Each row is a point on a tangle of strands that fork, close into loops and nearly touch. The rows are in no order.
(in the rows, 100 means zero)
Two points are linked if the straight distance between their rows is under 65.9. Some points are linked to none.
(713): [109 102 103  82 101 101 135 127 115 103 130  92 107 121  99  90 105  91
 110  67  93  91 101  94 113 137  72  93 121]
(333): [122  99 102  88 127  72 112 119 120 110 126  76  96 126  82 121 145  66
  92  68 100  83  81 130  72 138  70  87 119]
(412): [ 98  90  99 113 131 100  66  88 121 123  94  48  90 121  82 125  92 116
 106 129  90 122  79 120  72  99 123  88  89]
(774): [ 81 129  93  95 103 102 143 108  92  78 128 125 111  82 115  84  90  82
 111  96  99  70 128  89 116 127  66  90 104]
(211): [ 97  86 103  97  83  68  47  72 130  83  97  84  87  83  91 101  99 129
  95  90  89 153 119 125  87 105  91 105 111]
(559): [ 91  98 112 103  93 125 111 122  95  76 103 115  99  94 114  90 111 123
  98 122 128  72  79  74  86 100 115 110 106]
(275): [ 90  73 116  94 105  84 110  93 101  81  93 114  98 125  81 114 124 122
 123  92  89  94  71 126  93  88 112 100  61]
(454): [113 101  97  87 109 107 104 104 100 124 116  92 105 124  88 100 141  81
 104  89 111  74  78  93  94 103  81 101  96]
(377): [ 93 103 109 107 110  89 122 114  99  84 125 105  93  93 109  83 125  84
 104  99 103  66  97 106  91 137  59  90  95]
(40): [ 99  93 108 102 103 100 121 112 100  78 114 111 100  98 109  86 137  86
 105 104 114  62  86  91  92 119  78  96  98]
(610): [121 119 105 104 112  74  84  98 107 113 104  63  87  91  86 101 136  65
  88  81  96  97  79 110  64 130  71  94 118]
(516): [110 111  96 107  83 129 103 123 104 105 107  67  96  83 118  82 101 111
  81 134 130  87 100  77  77 114  97 109 137]
(129): [ 77 141 106  99  96 123 127 106  87  71 111 138 127  71 113  88  73 105
  93 113 117  63 127  76 110  94 108 116 121]
(17): [107  80  89 113 128 108  69 105 101 123 107  36  90 112  86 119  82 107
 109 124 105 118  77  99  83  85 131  86  99]
(803): [101 107 110 100  86 136  99 128 101 101 107  87 100 102 113  86 106 116
  88 129 136  78  86  72  81 105 112 107 123]
(532): [100  85 101 126  91 110 105 105 103  75  82  88  69  62 110  91  79  96
 101 113 110 137 100  98  78 114  98  93 117]
(678): [ 80  97  98 117  90 112 136 106  78  67  93 121 100  71 115  97  53  87
 107 108 111 116 126  79 132  84 114  99 113]
(131): [ 83 121 107 101 109 101 139 111 105  71 130 111 110  85 114  84  99  94
 103 106 103  57 122  96  97 135  61  88 111]
(703): [ 90  84 102 102  94 103 103  98  88 114  68 118  94 102 112 107  49 102
  88 100 100 128 109  91 136  83 127  94 105]
(639): [118 100  82  99  96 133  87 114  81 134 109  76 106  92 111  92  91  91
  91 116 124  91 101  71 104  94  94  94 117]
(544): [103  89 102 120  93 104 101 109  98  68  90  85  63  51 110  71  93  95
  98 114 116 116  89  97  61 125  97 102 120]
(417): [ 98  74 104 107 110 116  97 112 100 100  94  88  87 115  96  99 104 116
 109 109 115 107  76  95  95  94 121  97  86]
(726): [105 115 102  92  95 117 126 116 122 105 123  82  94  94 116  74 100 105
  94 107  96  90 111  87  89 147  69 108 138]
(272): [119 105  93  94 109 134  84 118  88 134 113  66 109 106 104  97 101  94
  98 110 133  70  82  75  93  85 101 100 114]
(326): [114 104 108  85 122  85 105 105 112 128 124  77 103 131  77 115 150  69
  97  82 101  85  82 115  88 118  79  93 108]
(851): [114  91  87 113  92 104  94 108  89 106 101  83  93  85 102  82 118  81
  98  98 111 102  99  98  92  99  81  93  98]
(112): [ 93  84 105 116 126  88  75  93 120 100  92  58  78 116  80 116 114 114
 115 109  97 128  67 123  63 112 114  91  88]
(633): [115 110 104  71 107  97 124 120 108 134 126  91 113 136  93 105 115  88
 110  66  87  96  92  95 120 129  74  96 115]
(126): [102  86 104 100  83 126 111 112  77 112  91 108  95  86 118  90  50  95
  80 116 132 109 118  72 130  86 130  97 129]
(629): [ 97 111  90 110  85 122 104 110 103  95 110  83  87  64 115  66  95  96
  83 127 125  95 116  79  86 120  88 110 136]
(134): [ 74  94 106 115 102  83 130 107  91  49  96 129  93  81 110  96  92 100
 127  99 102  97 108 109 107  95  97  85  67]
(570): [ 70  77 106 117 109 101 126 109 107  61  86 118  78  83 106  98  82 105
 116 115  98 113 106 107  94 114  98  78  87]
(555): [123  97  93 101 127  93  73 105 100 118 120  47  94 119  76 118 143  86
 115 106 118  91  65 110  67  80 114 103  91]
(288): [ 79  91 103 112 102 104  70  76 116 124  71 103  90 126  88 130  93 110
  73 145  86 109 108 120 106  89 107  87  89]
(319): [111  76 109  93 108  88 102 100  99  94 107  93  90 126  79 114 144 104
 123  91 105  86  60 125  83  85 111 103  72]
(73): [ 80 136  98  91 110 115 124 108  85  65 111 150 126  80 116  88  79  96
 106  99 116  59 115  75 106 102 100 106 102]
(258): [120 119  89  77 108 102  99  85  88 144 103 117 134 125  88 103 115  81
  97  68  86  79  95  92 118  84  93 119  85]
(183): [ 81 112  95 103 102  85 123 106  80  68  93 142 114  89 113  95  92  93
 126  80  97  76 101  92 112  85  94 100  64]
(202): [ 74  96  99 115  86  86 110  99 105  76  79 124  97  85 116 108  80 106
 108 102  84 141 131 113 122  81  99  86  86]
(655): [110  92 106 116  98  94  93 112  97  74 101  76  72  70 100  83 112  82
 103  96 116 104  67 103  49 123  95 103 110]
(57): [111 111  90  91  79  83  86  82  81 112  97 117 124  98 103  99 114 102
 105  83  87 104 120  98 127  67  95 115  86]
(87): [ 70  89 107 104  97  83  65  77 132  86  80 112  88 102  93 118 106 131
  86 126  72 123 120 128 101 111  87  91  94]
(405): [ 79 100  94 110  84  92 121 102  78  69  88 134  97  68 113 100  66  89
 117  99  94 122 126  97 129  76 101  94  95]
(286): [105  95  94  82  90  93  74  67  98 127  88  99 114 133  93 129  77 137
  93 101  81 109 113 115 126  70 137 119  84]
(584): [ 92  91 110 100 104 113 113 120  96  78 112 115 100 105 106  85 135 104
 110 100 123  68  65  90  82 109 101 102  98]
(33): [112  93 104  89 120  90  86  89  96 114 115  63  94 127  77 126 145  97
 123  99 110  86  66 113  79  65 126 109  79]
(14): [ 82  85 117  99 110  89 100  79 119  84  85 123 101 134  90 124 108 134
 111 108  74  96  88 122 105  93 114  98  69]
(830): [ 87  96 101 113  84 126 124 111  84  79  98 109  92  76 117  89  57  90
  86 121 125 113 121  74 127  88 119  99 127]
(273): [ 85  80  98 127  93  94  97 104 117  87  69  91  76  70 107 100  78 101
  98 124  87 151 118 120  92 114  95  88 107]
(394): [106 124  86  88  97 125 117 110  88 127 108 116 119 109 115  85  81  85
  93  87  98  79 126  71 131 120  87  98 116]
(350): [ 85 124 104 102  84 138 121 113  87  76 111 116 114  73 118  79  84 105
  86 127 126  74 125  75 106  99 107 113 128]
(799): [111 123  94  85 102 112 109 107  85 132 105 123 124 110 103  87 101  80
  93  75  89  82 107  84 123  99  88 102  98]
(363): [116  96 101 102  85  72  60  81 116  99 105  63  92  82  91 102 122 113
 100  86  96 136 105 128  81  87  91 108 107]
(917): [ 93  82 106  98  99  72  67  81 135  93 101  79  92 118  77 120 119 136
 104 108  81 118  94 142  87 101 108 105  90]
(620): [111 101  92 103  85 105  95  99  82 124  91  99 109  96 100  94 110  88
 104  94 102 107 109  96 111  73  92  96  90]
(580): [118 106 105 118 102  80  83  97  93  93 105  63  81  75  88  99 132  70
  94  93 114 102  65 104  48 125  85  90 110]
(869): [ 76  96 112 104 108 104 115  97  93  95  68 140  94 105 105 111  40 100
  86 103  90 109 111  93 133  91 133  96  97]
(27): [101 117  93  92  93 125 119 113 105 113 111  98 107 102 109  82 102  96
  92 103 102  77 116  76 111 130  75 101 132]
(826): [123 109  96 100  85  68  65  83 102 111 100  64 100  67  91  92 137  83
  96  86  96 128  98 119  74  97  75 108 105]
(766): [101 108  90  89  98  81 101  86  92  90  79 154 113 114 106 112  61 112
  91  74  63 111 110 104 122  69 137 121  71]
(783): [104  82 106  98 110 114 104 105  94  92  91 119  93 116  94  99  99 112
 118  91 111  88  72  86 104  86 130 102  76]
(679): [106  96  94  96  83 100  91  92  78 120  75 117 113 105 103 106  65 110
  84  98  93 130 124  97 135  63 129 103  98]
(644): [114 106  88  99  89 130  96 112  78 126  99 102 106  90 117  79  71  88
  79 101 132  88 110  71 121  83 111 103 120]
(93): [ 91 104  99 101 110  93 108  98  92  91  70 155 109 108 106 112  49  98
  90  87  71 114 111 102 127  78 139 104  81]
(754): [ 93  83 102 112  84  79  81  90 115  88  83  89  88  73 100 102  91 114
  95 102  86 153 118 118  93  97 100  95 107]
(11): [ 91  75 111 110 104  87  88  93 120  87  89  88  80 109  85 111 112 119
 109 111  89 125  87 130  78 107 108  90  79]
(729): [112 122  95  72  96  86  93  79 102 143 114  98 135 127  85 114 137  94
 103  73  79  88 110 105 122  85  80 115  90]
(392): [119 101  89  89 106  93 105  88  81  98  81 148 123 112  99  99  87 103
 106  66  78  92  87 102 113  71 132 121  60]
(751): [113 117  89  78  79  74  86  76  95 114 115 110 131 112  89 109 143 103
 100  77  79  86 120 113 119  75  80 120  91]
(265): [ 86 121  96 101 103 106 128 104  82  77 108 136 117  87 111  85  97  78
 114  89 102  67 108  82 117  98  78 100  79]
(161): [ 83  88 104  98  94  82  56  63 140  96 103  89  87 120  80 118 114 133
  91 124  79 112 115 134  92 104 102 102  91]
(329): [109  94 102  97 112 104 104 103  84  98  80 138 101 114  99 100  82 110
 102  77  95  94  76  91 108  80 139 107  72]
(808): [114  79  99 103 117 116  86 109  95 124  95  65  91 118  89 102  88 109
 109 111 116 105  70  95  95  77 127  92  91]
(779): [117 112 104 100 105  96 112 112 115 103 115  73  86  87 102  85 113  80
  90  96  95  90  95  99  72 162  64 101 130]
(431): [117  98  97  83  95  86  81  63 103 116  81 122 113 136  92 120  83 128
  96  85  70 103  99 114 114  74 144 122  72]
(736): [ 88 110  93 105  89 125 126 105  89  78 113 113 100  70 119  74  97  96
  98 127 116  84 131  83 101 116  84 101 123]
(835): [119 114 101 104 106  89 100 102 116 116 112  65  90  84  94  98 116  67
  90  80  94 104  90 111  77 149  61  90 126]
(581): [111 100  97  83  79  85  77  64 100 121  83 124 111 120 104 127  58 127
  83  95  83 129 128 109 137  65 130 113 104]
(369): [122  97  91  97 129 116  80 111  98 143 124  51 100 110  92 110 123  81
 103 108 125  82  71  87  77  82  96  98 105]
(342): [ 81  94  99  95  81  83  94  86 109  86  88 129 108 109 101 118  77 125
 102 100  71 129 131 108 134  78 105  98  86]
(47): [ 73  84 113 113 104  84  77  85 125  84  79 105  83  95  93 114 108 114
  91 121  79 127  95 127  80 122  93  83  87]
(2): [116 119  93  84 101 104 115 103  98 142 111  97 124 126  93  99 106  86
 105  64  73  96 115  93 128 120  75  91 103]

A fork is a point with three links, a tip a point with one. Leave the first point through the second and follow the links. Name the first fork or tip that comes.
(431) / (286) | (11)
(516) / (629) | (265)
(17) / (808) | (431)
(14) / (275) | (342)

How many points has the smallest loop of links through each point below? Write none if it is on no loop.
(87) | 5
(629) | 14
(273) | none
(830) | none
(112) | none

A piece is two or more points that can be reached from each other along the links. Count, over all rows, the pieces, the separate loops (a circle has one, a figure eight two, a Y none), the forks (points with three links) and the tips (points with one).
pieces | 5
loops | 2
forks | 3
tips | 9
